Points on a hilly landscape, in no order, each with its height.
A climber steps from a point to whichever of its 2 nearest points has the largest rise for the distance, and stops where none of them is higher. Distance is the straight distance between rows; heights are no part of it.
j_68 (h 7.27): [125 153  95 143 126 128 120  74 144  61 125 171  88  93 144 118  41  73
  94 131 102 126 154 141 156]
j_492 (h 0.54): [ 73 146 138 111 105 112 118 153 124 147 139 153  45 123 145 190  48 123
 157 138 140 124 106 137  76]
j_920 (h 0.43): [ 78 154 118 108 100 112 120 131 130 153 135 157  39 144 139 173  63 125
 153 124 166 123 121 140  69]
j_755 (h 6.52): [115 146 107 121 128 115 112  96 144 129 104 120 186 162  91  75 195 117
 163 141 145 141 177 127 130]
j_75 (h 0.89): [109 125 171 130  96 140 121 190 105 145 145 152  78  96 147 226  77 138
 142 134 106 122  78 130 104]
j_463 (h 7.14): [130 170 166  85 101 160 117 144 102 191 106 201 113 127 161 189 149 136
 132  98 150 122 129 117  76]
j_334 (h 5.49): [151 119 167 107 184  95 122 146 130 176 192  68 148 110 131 146 190 113
 124 102 154 144  91 119 130]
j_45 (h 5.72): [115 101  73 139 154 105 174 103 169 108 187  90  53 171 139 128  88 146
 118 133 149 109 129  87 126]
j_802 (h 6.10): [129 158 154  94 130 145 116 119 124 178  92 168 175 132 148 122 182 122
 130 115 139 142 147 120 115]
j_91 (h 5.67): [160 150 152 127 140 116 106 166  88 140 163 107 227  93 101 116 213  74
 154 110 152 162 116 121 145]
j_349 (h 8.67): [134 110 118 169 137 149 132 106 118  94 113 153 130 100 148 119  99 127
 101 130  79 107 130 145 166]
j_934 (h 6.42): [123 123 127 128  77 121 115 133 124 112 104 102 159 177  63  81 158 141
 163 152 142 137 154 124 119]
j_904 (h 4.37): [150 159 145 105 193 125 121  95 123 169 152 140 186  93 150 120 197  95
  96  84 131 142 134 141 153]
j_396 (h 6.83): [130  65 136 162 127 113 157 173 124 105 147  56 110 145 106 127 110 179
 145 156 106 125  79 117 154]
j_706 (h 8.21): [137  88 116 163 172 100 140 146 121  94 135  63 177 110  99  85 162 140
 138 144  93 145 118 135 185]
j_681 (h 5.74): [102 164 117 119  91 138 102 105 129  98  86 194  84  99 136 140  52  76
 115 135 132 120 133 146 121]
j_729 (h 7.39): [119 146  95 112 186 117 126  57 178 156 123 116 158 159 143  90 185 115
 121 115 147 129 162 135 135]
j_780 (h 6.43): [105 155 122 104 119 136 117  92 146 196 123 164  90 191 146 143 155 139
 150 102 188 116 155 120  62]
j_553 (h 3.48): [156 119 199 117 119 137 146 188 107 132 152 116 121  90 140 195 164 154
 118 117  83 131  71 126 146]
j_276 (h 4.07): [148 129 134 129 201 116 120 108 124 153 158 111 200  95 139 115 187 105
 109  98 128 147 125 142 171]
j_113 (h 9.17): [162 162 165  94  95 169 114 131  88 163  68 206 171  93 155 153 153 123
 110 101 115 117 134 124 111]
j_517 (h 6.80): [126 146  93 122 174 145 126  44 165 137 116 153 145 146 161  92 167 110
 102 115 123 122 171 142 146]
j_55 (h 7.80): [121 125 104 131 193 110 132  89 169 139 140  83 158 151 130  87 170 121
 131 126 140 136 143 132 159]
j_775 (h 6.08): [143  80 147 128 206  83 130 149 145 144 187  35 126 114 136 143 166 140
 130 120 143 150  76 110 155]
j_507 (h 6.32): [142 127  88 156 105 139 134 104 160  42 141 130 101 106 110  88  37 108
  85 147 120 140 171 148 158]
j_373 (h 2.21): [154 110 169 148  96 161 128 181  82 122 110 139 144  93 127 165 116 153
 116 140  80 121  86 135 138]
j_665 (h 7.72): [136 138 122 136  97 139 119 103 117 110  76 142 184 143  84  82 161 120
 137 142 116 130 170 145 130]
j_260 (h 6.39): [118 144 116 140  91 143 114 124 126  84  95 162  99  97 126 131  52 102
 110 146 106 117 120 156 127]
j_520 (h 5.10): [149 139 171 115  58 149 114 183  79 154  70 145 182 128  98 131 143 145
 158 146 119 130 127 122  96]
j_749 (h 7.16): [136 102  74 152 133 131 164 110 173  57 173  97 102 142 113  93  68 138
  92 143 123 124 156 120 160]
j_170 (h 4.68): [138 109 128 163  69 147 130 161 105  88  87 120 147 118  82 101  81 137
 119 155 100 115 114 158 136]
j_479 (h 5.93): [137 142 172 104  85 142 115 163  94 173  91 150 152 141 126 135 155 147
 146 135 135 131 121 116  92]
j_412 (h 8.27): [126 120 105 145 171 114 136  96 143 103 123 101 182 131 117  79 170 124
 131 133 110 135 153 142 165]
j_796 (h 5.42): [146 122 122 153  59 137 124 147 100  94  77 121 168 130  60  84 113 133
 134 159 108 126 144 154 125]
j_884 (h 8.68): [126 111 101 167 186  99 127 113 132  93 132  85 203 110 102  75 176 118
 134 135 100 149 145 146 184]
j_8 (h 7.83): [152 157 139 113  89 174 102 110 102 145  59 210 164 115 145 131 134 109
 117 120 122 114 145 128 105]
j_448 (h 4.48): [147 136 177 119 108 117 119 195  87 136 117 107 204  98  96 121 192 129
 163 142 117 162 111 124 140]
j_653 (h 5.78): [144  78 113 184 113 123 154 153 112  52 127  87 130 114  95  97  87 153
 112 156  75 118 115 153 172]
j_63 (h 1.59): [151 123 159 147  83 162 114 174  89 111  97 171 133  69 138 173  75 122
 116 139  80 109  83 145 133]
j_239 (h 5.96): [107 171 119 106  92 155 103 105 125 151  87 211  88 132 150 156  90  90
 130 116 157 112 142 140  76]
j_309 (h 4.23): [141 110 144 135 191 101 120 142 128 135 157  87 183  99 130 113 177 121
 119 118 120 146 112 139 171]
j_395 (h 6.00): [106 144 142 104 146 131 122 102 139 200 134 163  87 151 168 164 157 150
 140  96 170 120 143 114  78]
j_732 (h 6.47): [110 159 135 103 102 158 112 112 120 178 104 206  99 144 160 168 122 120
 140  99 165 114 145 124  68]
j_769 (h 4.09): [146 129 185 107 136 129 139 165 114 164 150 130 116  98 151 176 174 154
 117 105 112 131  89 123 126]
j_387 (h 5.70): [109 101 134 158 118 128 136 161 123 128 155 114  79 128 144 166  78 153
 133 145 108 111  92 120 131]
j_722 (h 8.31): [150 163 135 119  62 169 103 119 103 137  48 203 153 115 118 125 102 105
 122 137 135 114 136 141  91]
j_811 (h 5.97): [121  92  96 150 150 111 167 128 158 100 177  79  71 155 132 133  86 158
 130 145 127 109 106  96 142]
j_691 (h 6.97): [144 150 122 126  46 158 107 127 115 115  61 166 145 135  88 101  95 117
 118 145 131 124 141 158  93]
j_693 (h 6.09): [143 142 116 135  48 144 117 133 112 101  73 137 155 141  56  84  96 123
 126 155 133 129 152 156 104]
j_751 (h 6.19): [132 132  86 128 152 145 138  62 156 109 122 143 125 153 143  95 137 120
 106 124 119 116 168 134 147]
j_192 (h 5.64): [117 129  84 131 124 141 137  85 156 110 139 135  97 158 132 108 103 121
 110 127 140 112 155 131 126]
j_830 (h 5.59): [108 138 137 103 172 131 131  93 141 190 146 165  79 123 187 173 160 138
 120  89 158 121 133 108 109]
j_144 (h 7.69): [123 157 122 107 107 156 108  90 135 163  90 175 135 171 140 115 150 127
 136 121 153 123 161 134  92]
j_102 (h 6.77): [135  95  84 163 116 130 163 133 148  58 154  89 100 135 108 100  64 142
  99 149 104 119 134 134 159]
j_782 (h 4.93): [103 143 118 105  81 118 112 135 138 166 127 122  83 216 102 128 115 162
 170 128 195 128 134 117  42]
j_753 (h 2.86): [158 109 194 134 108 144 133 194  91 125 125 121 145  88 126 177 150 159
 120 133  73 125  79 130 150]
j_863 (h 7.20): [126 107 100 158 190 129 153  87 151 105 144 109 139 117 162  97 138 136
 105 123  95 120 134 132 181]
j_390 (h 5.09): [140  97 125 166 108 144 141 149  99  85 107 111 143 119 105 108  92 145
 120 152  89 114 113 151 149]
j_993 (h 5.57): [ 92 180 125  95  90 132  98 108 134 124  74 211  70 109 140 154  58  80
 133 123 147 116 140 145  85]
j_214 (h 6.33): [119  85 112 155 163 116 159 128 147 113 159  79  96 138 139 126 123 166
 123 142 110 114 106 112 162]
j_870 (h 5.06): [158 171 181  76 132 116 124 154 106 179 136 130 176 106 131 145 205 106
 129  98 150 152 111 127 119]
j_48 (h 0.70): [ 90 123 157 127 117 120 124 167 116 153 158 141  48 113 152 229  65 140
 151 130 116 116  92 130  94]
j_874 (h 5.83): [143 135 127 136 152 110  96 152 110 152 175  90 222 108 103 111 208  79
 167 114 166 162 129 119 140]
j_413 (h 5.55): [107 114  68 126 142 101 170 105 174 122 186  93  39 178 130 137  80 148
 132 118 173 116 142  79  96]
j_97 (h 4.04): [117 111 138 120 129 110 131 139 124 156 132  95 116 166 126 129 151 164
 148 132 144 130 113 114 115]
j_592 (h 5.26): [104 137  92 127  99 132 133 118 150 113 138 139  73 151 123 122  74 121
 126 130 144 114 142 135 111]
j_927 (h 4.52): [150 107 147 152 178  97 117 163 107 120 175  65 209  91 104 114 186 108
 144 128 123 160 101 139 176]
j_166 (h 7.82): [111 140  77 113 135 125 141  93 195  69 176 137  65 144 134 112  39 102
  92 142 154 138 188 114 125]
j_633 (h 4.64): [156 156 190  83 134 130 131 155 110 172 128 138 147 104 142 158 191 135
 121  98 129 143 103 128 122]
j_437 (h 5.16): [102 142 101 109  95 116 131 119 158 151 145 116  57 209 112 133  96 159
 152 121 196 126 149 115  54]
j_881 (h 8.85): [132 142 121 125  99 153 115  99 129 133  80 167 161 153 115 101 142 117
 123 134 127 111 165 143 111]
j_529 (h 6.86): [110 157 105  99  93 142 114  92 145 167 109 164  98 200 127 122 138 126
 144 115 183 122 164 128  66]
j_300 (h 6.82): [137 132  86 164 126 138 133  74 145  43 131 156 104 102 140  97  50  87
  79 133 100 131 160 148 168]
j_504 (h 1.18): [116 134 160 130  90 152 113 175  98 130 111 173 104  89 150 200  77 121
 125 134 105 108  93 138 114]
j_808 (h 5.20): [101 123 119 122 177 131 137  85 136 166 153 168  71 123 193 175 132 120
 127  98 134 107 140 105 130]
j_135 (h 5.40): [157 160 172  96 146 113 117 161  98 161 147 112 201  93 112 128 203  92
 141 102 134 153 108 131 140]
j_397 (h 6.29): [124  83 144 156 108 122 138 182 123 121 147  80  99 151 120 148  98 174
 145 153 111 118  82 121 133]
j_587 (h 7.13): [128 122 116 164  99 135 124 139 108  67 107 148 101  72 127 133  42 111
 105 150  81 119 105 154 152]
j_821 (h 6.70): [135 163 167  92 101 145 114 138 108 185  83 174 166 141 134 140 176 130
 141 114 144 136 141 116  89]
j_963 (h 4.65): [111 118 130 100 110 100 117 138 136 175 132  86  86 209 104 126 151 175
 180 130 190 136 120  97  52]
j_789 (h 4.88): [ 99 114 107 137 158 133 144  93 139 145 155 151  71 131 177 169 104 127
 120 106 119 101 130 111 135]
j_731 (h 4.53): [143 136 172 124  75 134 117 185  81 139  80 125 192 118  94 118 170 142
 165 148 117 147 125 119 123]
j_17 (h 4.81): [145 157 145 102 172 146 122  99 120 156 117 170 175  97 167 129 188 103
  89  85 121 137 136 133 146]
j_428 (h 4.40): [120 104 131 116 134 103 131 136 141 168 141  87  89 184 131 134 148 170
 162 123 176 133 115  98  85]
j_285 (h 5.99): [138 141 125 126 169 104  99 133 128 157 148 102 211 127 113 103 202  93
 151 120 162 159 133 125 136]
j_53 (h 4.89): [147 116 171 126 144 104 121 185  97 130 145  84 198  93  99 121 194 126
 150 131 116 162 101 129 157]
j_827 (h 7.74): [135  70 124 159 168  95 152 164 128  82 139  38 152 131  96  96 150 165
 147 154 100 135 102 124 178]
j_81 (h 6.98): [129 148 121 123  83 129 107 121 120 126  83 122 190 164  73  74 178 125
 166 151 138 137 170 122 114]
j_856 (h 6.27): [118 148 112 121 159 105 104  99 149 150 124 106 196 157 105  78 204 104
 156 134 160 145 156 131 134]
j_468 (h 3.62): [121 112 136 133 128 137 131 140 122 143 118 118 126 149 129 126 140 155
 138 138 119 120 119 127 126]
j_584 (h 7.86): [150 162 174  77  99 160 126 142  98 175  97 203 137 104 162 182 167 132
 117  91 134 121 126 118  96]
j_547 (h 6.74): [128  86 105 152 201 108 163 108 160 117 159  76 119 115 155 112 139 157
 108 131 108 120 115 112 183]
j_255 (h 7.84): [127 112 119 170 122 148 134 124 104  85 119 152 112  84 144 138  73 117
 102 143  77 106 107 143 160]
j_370 (h 7.73): [104 157 102 113 117 115 115  98 156  60 120 166  62  95 133 122  30  77
 103 141 111 138 159 142 143]
j_781 (h 7.30): [131  66 134 146 152  97 150 168 132 106 150  35 127 145 107 118 142 172
 155 157 114 137  87 115 156]
j_822 (h 4.58): [100 127  96 134 147 128 137  96 141 112 157 156  64 122 162 147  67  97
 124 121 116  99 134 122 140]
j_539 (h 5.36): [102 130  89 114 116 109 144 117 167 130 165 106  54 193 120 131  88 150
 138 119 182 126 143 106  79]
j_296 (h 5.50): [133 154 140 106 142 154 115  98 120 167  93 191 157 114 161 127 171 119
 111 100 131 124 147 128 123]
j_696 (h 8.16): [102 149  88 111 133 112 139  94 167  72 155 152  53 121 140 126  29  83
 104 136 130 129 168 123 132]
j_910 (h 3.01): [134 114 159 130 131 132 129 155 103 140 113 125 159 110 129 126 161 150
 123 135 104 132 113 131 147]
j_30 (h 5.76): [145 101 166 109 177  76 117 160 132 168 181  45 133 123 131 150 184 143
 140 121 157 155  80 110 117]
j_430 (h 7.50): [120 118  65 135 137 130 162 105 183  60 177 109  84 148 123 102  52 120
  88 145 145 131 173 106 138]
j_252 (h 6.38): [136  88 124 144 208  94 142 126 156 135 168  43 134 118 139 119 161 150
 120 135 127 138  98 113 172]
j_94 (h 6.31): [140  77  94 171 141 120 173 136 130  60 155  70 122 128 105  94  90 160
 113 151  91 115 123 125 175]
j_617 (h 7.85): [131  98 106 172 169 141 147  95 132  83 133 137 128  91 167 112 108 129
  97 123  73 114 126 133 183]

For each start below, name the point where the climber stops.
j_993 | j_113
j_192 | j_884
j_387 | j_884
j_276 | j_821
j_390 | j_696
j_633 | j_881
j_492 | j_881
j_808 | j_881

Call two points neighbours if one is among the 2 nearest of the other. Go from one point of each pair to the other, from neighbour to neighbour, staying as high as possible. Name the lowest point that can't be avoided.
j_821, j_53 | j_448
j_881, j_884 | j_822
j_113, j_722 | j_8
j_722, j_696 | j_170
j_349, j_113 | j_993
